The views of a scene show one set of named points, each view turned or mirrored, shifted and resized as a whole, with a little noise and some points left out.

Scene 1
View 1
K_60: [  5  26  20  16  17  22  17 -33  -8  -9  15 -13   0   3  22   2  -9  -3
 -32 -12]
K_524: [ 14  20  -9  25  40   4  14  28  28   5   7  -5   2  -3 -34  13  43  13
   3  15]
K_579: [ -7   8   4  34  36  10  17  -7   8   0  15 -17  28   7 -16  10  -6  11
 -19  -3]
K_501: [ 13  30  10  15  22  18  14  -9   6  -4   9  -9  -8  -4   4   5  19   0
 -15   0]
K_928: [ 25  42   4   4  20  18  13   5  14  -5   4  -7 -27 -11   2   6  44  -2
  -2   8]
K_80: [ 11  22   8  21  28  12  15  -6   9  -4  12  -3  -4   2   1   3  17   3
 -21   4]
K_636: [  4   8   7  32  37   9  15  -5  12  -2  16  -1  12   8  -8   4  10  11
 -25   5]
K_544: [  6  35   1  12  19  18  18   1   7   2   5 -30   3 -11 -15  14  16   0
   5  -8]
K_789: [ 33  32   0  12  30   9   9  17  24  -5   6  17 -34  -6  -1   1  64   4
 -12  23]
K_338: [ 16  51  11  -2   5  26  18 -13   1  -8   4 -24 -23 -14  14  10  21 -11
   0  -8]
K_744: [ 17  54   8  -4   4  26  19 -11   1  -6   1 -32 -21 -18   8  12  21 -10
   6 -12]
K_240: [  4   8  -6  35  44   3  15  18  24   4  13  -4  17   4 -31   9  26  15
  -9  14]
K_584: [ 29  39  10   7  21  17  10  -2  12  -7   7   8 -34  -5  15   0  45  -2
 -18  12]
K_517: [ 11  19  21  22  23  17  12 -30  -1 -11  17   8  -7  10  27  -6   2   0
 -46   1]
K_948: [  0   5   0  36  42   7  15   3  15   1  15  -5  21   7 -20   7  10  13
 -19   8]
View 2
K_60: [-10  -4 -36   3  -2  14   5  -5 -14  16  10   1  -2  -8   9  -3  -3   5
  -4   8]
K_338: [ -1  -1  -2  27  14  -3  11   3  -8  18 -10   6  10  -6  -9 -10 -24 -12
   7   0]
K_80: [ -2  -9  -4  -6   5   1  -6 -21  -9  -3   4  -9  -6  -6   5 -12 -17   4
   6  11]
K_517: [-13  -9 -30  -2  -4  12 -10 -21 -14  11  19 -12  -8 -15  10   0  -8   7
 -14  -3]
K_636: [ -3 -11  -8 -22   2   6  -9 -26  -9 -12   7  -9  -9  -1   9 -16  -9  11
  11  24]
K_544: [  2  -4   2   2  12  -2  10  -2  -6  -2 -15   6   6   5  -3 -21 -18  -3
  22  27]
K_928: [  3  -9  21  17  16 -11  -5 -16  -3   1  -9  -7   3  -6  -7 -15 -34 -10
   7  -2]
K_948: [  0 -12  -4 -30   2   5  -9 -27  -8 -21   4 -10 -10   4  11 -20  -9  13
  18  34]
K_501: [ -3  -7  -4   3   8   0  -2 -13  -8   4   0  -4  -1  -5   1 -10 -19   0
   5   7]
K_240: [  4 -12  15 -29   8  -4 -13 -31  -6 -29  -3 -10  -9   6   6 -26 -19   9
  23  35]
K_579: [ -3  -7 -19 -28   0  12   0 -16 -11 -13   2  -1  -5   6  11 -19  -3  15
  19  39]
K_584: [ -2 -10  16  18  12 -11 -14 -23  -5   6   2 -15  -4 -15  -5  -8 -33  -9
  -6 -16]
K_744: [ -1  -1   0  30  15  -5  15   8  -6  19 -16   8  14  -3 -11 -13 -26 -14
  11   3]
View 3
K_948: [  4 -28 -34 -38  10 -28   4 -14  17 -28  -9  22 -14 -22  -5  19 -28  17
 -13 -10]
K_789: [ 11 -71   0 -12 -13  -5  23 -16 -57   3  44   7  15 -38  -9   1 -36  24
  -9  -8]
K_338: [ 32 -37 -20  18  29  33 -19   0 -23  19  16 -25  22 -20   5   5 -12  20
 -31  11]
K_240: [ -6 -39 -31 -35  14 -30  28 -16   2 -34   4  14 -26 -30  -9  15 -30  19
 -13 -10]
K_584: [ 32 -54  -5  -2  -5  15 -15  -9 -40  16  31   5  37 -25   0   4 -26  20
 -15  -2]
K_744: [ 31 -36 -19  22  38  37 -14   1 -25  16  16 -32  16 -20   7   3  -9  20
 -33  15]
K_80: [ 20 -35 -22 -21   6  -5 -13  -9  -4  -7   7  13  12 -20  -2  13 -25  17
 -16  -5]
K_517: [ 40 -26 -18 -26 -12   2 -52  -5   2   9   1  32  44 -12   3  18 -24  11
 -13  -9]
K_501: [ 23 -35 -19  -6  12   8 -15  -5 -10   2   9   2  17 -21   1  10 -21  18
 -21  -2]
K_60: [ 41 -14 -27 -13  12  13 -55   0  14  10 -10  13  34  -8   7  17 -14  13
 -23   1]
K_524: [ -9 -53 -23 -21  17 -22  44 -19 -22 -26  17  -2 -26 -35 -11   8 -31  23
 -14  -5]
K_544: [ 15 -31 -30  -3  32   5   0  -4  -2  -8   4 -11  -5 -22   0   9 -18  20
 -26   2]
View 4
K_789: [-15  15  -7   7 -23 -26   0   5 -18 -39 -15 -27 -27  -9 -13 -15  -7  11
 -29  36]
K_60: [  3  -3 -17   9 -13   6  -7  -5   4   6   5  -3  -9  -4  11  10   6 -14
   7  -5]
K_744: [-15  -2 -17  -3   0  -4 -24  -8  -3  -9  -7 -11 -17   8 -17   5 -15  28
  -3  -7]
K_584: [-13  11 -16   5 -19 -20  -3  -3 -10 -32   0 -18 -28  -7  -6  -5  -8   9
 -17  18]
K_80: [ -2   3  -6  11 -15  -4  -5   5 -10  -6 -14 -16 -11  -7  -2  -3   5  -7
  -7  18]
K_579: [  7  -5   4  14 -10  10 -10  13 -10  20 -32 -15   7  -8  -1  -4  17 -19
   2  20]
K_544: [ -8  -4  -4   3   0   3 -22   5 -11   5 -28 -19  -4   1 -19  -3  -2  13
  -4   7]
K_524: [-10   4   9   9 -11 -11 -12  20 -24  -9 -46 -29  -7  -7 -23 -18   5   8
 -22  41]
K_338: [-13  -1 -17  -2  -2  -4 -21  -9  -4 -12  -3 -11 -18   5 -14   5 -12  22
  -4  -6]
K_928: [-16   7 -11   3 -11 -15 -13   0 -12 -24 -13 -21 -22  -1 -16  -7 -10  19
 -16  15]
K_636: [  6  -2   0  15 -15   6  -5  11 -10   9 -25 -15   1 -10   1  -4  15 -19
  -1  22]
K_240: [ -1   3   9  14 -14  -3  -8  22 -20   2 -43 -26   1 -11 -14 -16  14 -10
 -15  40]
K_948: [  7   0   8  17 -16   3  -4  20 -16  12 -37 -20   4 -15  -2 -10  20 -24
  -7  35]

In a view up to two points have been moved. Name them for each view, in the order of its rows, or write none.
view 1: none
view 2: none
view 3: K_584, K_544
view 4: K_636, K_948

Scene 2
View 1
K_780: [-12 -33   0   0   7 -16  21  20  -1  22  -4   9  20 -20  -5  -1   4 -11
  -9   4]
K_5: [-28 -27  -9 -68 -45 -16  -3 -23 -26   6 -20  25   2  46 -27  -5  -1 -21
 -13 -23]
K_761: [-16 -31  -2 -18  -8 -16  13   7  -7  16  -7  11  14  -5 -10  -3  -1 -13
  -8  -3]
K_920: [-16 -32 -19 -35 -34   2   3 -15 -17  10  -4  17  -3  17 -19 -20  -7  -3
  -9 -14]
K_547: [-16 -30  19  11  36 -19  36  43   4  38 -15  21  27  -1  24   4  31 -26
 -19   7]
K_681: [-22 -28   8 -36 -11 -25  12   8 -12  16 -20  19  19  19  -9   6  12 -26
 -15  -9]
K_176: [-15 -33  -6 -12  -6  -9  15   9  -6  20  -4  14  12  -4  -7  -8   2  -9
  -9  -3]
K_745: [-11 -36  -5   5   7  -2  23  17  -1  26   0  13  12 -12   1 -12   5  -6
 -10   4]
K_39: [-12 -33  -1   0   5 -25  17  23   2  18   1  -1  24 -37 -13   5  -6  -9
  -3   6]
K_21: [-18 -31 -11 -43 -35 -29  -3 -12 -15  -2  -5  -1  15 -12 -39   4 -21 -10
   0 -10]
K_603: [-11 -35   1   1   9 -19  19  21   0  22  -3   6  21 -26  -4   1   1 -10
  -6   5]
K_792: [-15 -32  -6 -10  -5  -3  18   9  -7  23  -5  17   8   0  -3 -14   7  -9
 -12  -2]
View 2
K_681: [ -8 -17   7   5 -23  11  -8 -14  38  -7 -35 -23 -23  29 -30 -32  26   9
  -8   7]
K_792: [-19 -33  29   3   2  16 -11 -14  25   7   4 -13 -15  -6 -28  -8  10   1
 -16  -4]
K_5: [ 38 -31  49   5 -68  17 -13  11  59 -12 -30 -29 -39  64 -34 -44  -7  18
  18   1]
K_780: [-37 -22   7   3  11  14   3 -25   7  10  -2  -6 -18 -14 -21  -4  23 -15
 -35  -2]
K_761: [-17 -17  11   5 -16  20   7 -16  13   5  -9  -8 -28  13 -23 -13  15 -15
 -26  -2]
K_39: [-41  -7  -3   7   4  20  24 -30 -14  17   3   8 -28  -9 -16   6  19 -39
 -54  -5]
K_745: [-34 -29  24   1  19  17  -8 -18  13  12   9  -7 -10 -23 -24   0  13  -7
 -27  -4]
K_547: [-63 -21 -23   7  50   2 -20 -38  24   0 -29 -24  10 -34 -28 -16  59  15
 -28  12]
K_21: [ 12  -9  31   7 -60  27  24  -5  13   4  -9  -1 -52  48 -22 -16  -9 -29
 -24  -4]
K_176: [-18 -26  27   4  -4  17  -7 -14  21   7  -1 -11 -17  -1 -25  -9   9  -6
 -17  -2]
K_603: [-39 -16   4   8  13  17   5 -27   3  11  -1  -6 -17 -12 -22   0  22 -19
 -37   0]
View 3
K_176: [  5  -6  18  28  16  -5  -2  11  -4   5  19  10  10 -21  -9  24 -24 -12
  11   2]
K_21: [ 20   0   5  22  30  34  13  10   3  -5  33  14  -6  17  23   5 -11 -35
  28  38]
K_39: [ 19  11  10  60  12 -14   4  -6   2 -21  10   9 -17  -6 -46  15 -35   5
   0  17]
K_745: [  7 -11  16  29   1 -25   4   9 -16  -4   3   7   9 -37 -31  22 -22   2
   9  -8]
K_780: [  9  -1  18  40  11 -19  -4   4  -3  -5  12  10   3 -24 -30  23 -31   1
   4  -1]
K_547: [-15   1  42  43  13 -44 -35   3   5  16  14  12  25 -54 -43  57 -47  14
 -23 -33]
K_920: [ 11 -24   8  -7  12  16  21  23 -24   4  19  11  19 -19  30   7   0 -34
  42  12]
K_761: [  7  -5  18  26  16  -2   1  10  -4   0  21  11   8 -19  -3  22 -20 -16
  15   6]
K_792: [  4 -14  15  17   7 -14   4  14 -15   4  12  10  18 -32  -9  20 -17 -11
  16  -3]
K_5: [ -1 -20  24 -20  37  40   0  30  -4  29  46  19  31  -6  68  20  -1 -55
  37  14]
K_603: [  9   1  18  43  11 -18  -3   2  -3  -6  10  10  -1 -22 -34  25 -32   2
   2   2]
K_681: [ -5  -5  32  14  31   8 -17  15   7  20  36  18  21 -18  19  37 -25 -25
   7   1]
View 4
K_603: [  7  -3  15   3  14  11  -1 -11   0  -9 -15 -16   8   9 -20   7  -3  -6
  -3  16]
K_920: [  7   7 -10   5  20  -3   5   3  -2  -3  31   8   6  -2  -4  -8   4 -15
  10  27]
K_761: [  8   1   3   8  13   1  -2  -3  -5  -5  -1 -13   7   2  -8   1  -2 -12
   0  16]
K_745: [  7  -2  18   0  15  16   1 -13   4  -9 -10 -10  12  10 -22   9  -4  -9
   2  18]
K_5: [ 12  14 -29  19  14 -20  -5   9 -11  14  43  -1  10 -10  18 -13  -3 -29
  10  16]
K_39: [  6  -6  15   6  13   5   0  -5  -8 -23 -31 -23  -3   2 -23   7   2   6
 -16  15]
K_792: [  8   0   8   4  14   9  -1 -10   1  -2   2  -8  12   8 -12   4  -4 -15
   6  19]
K_681: [ 12   8  -6  17   8  -6 -11  -3  -8  10   5 -21  13   0   6   0  -8 -23
   0   8]

In a view up to two points have been moved. Name them for each view, in the order of its rows, or write none.
view 1: K_39
view 2: K_761
view 3: K_176
view 4: K_603
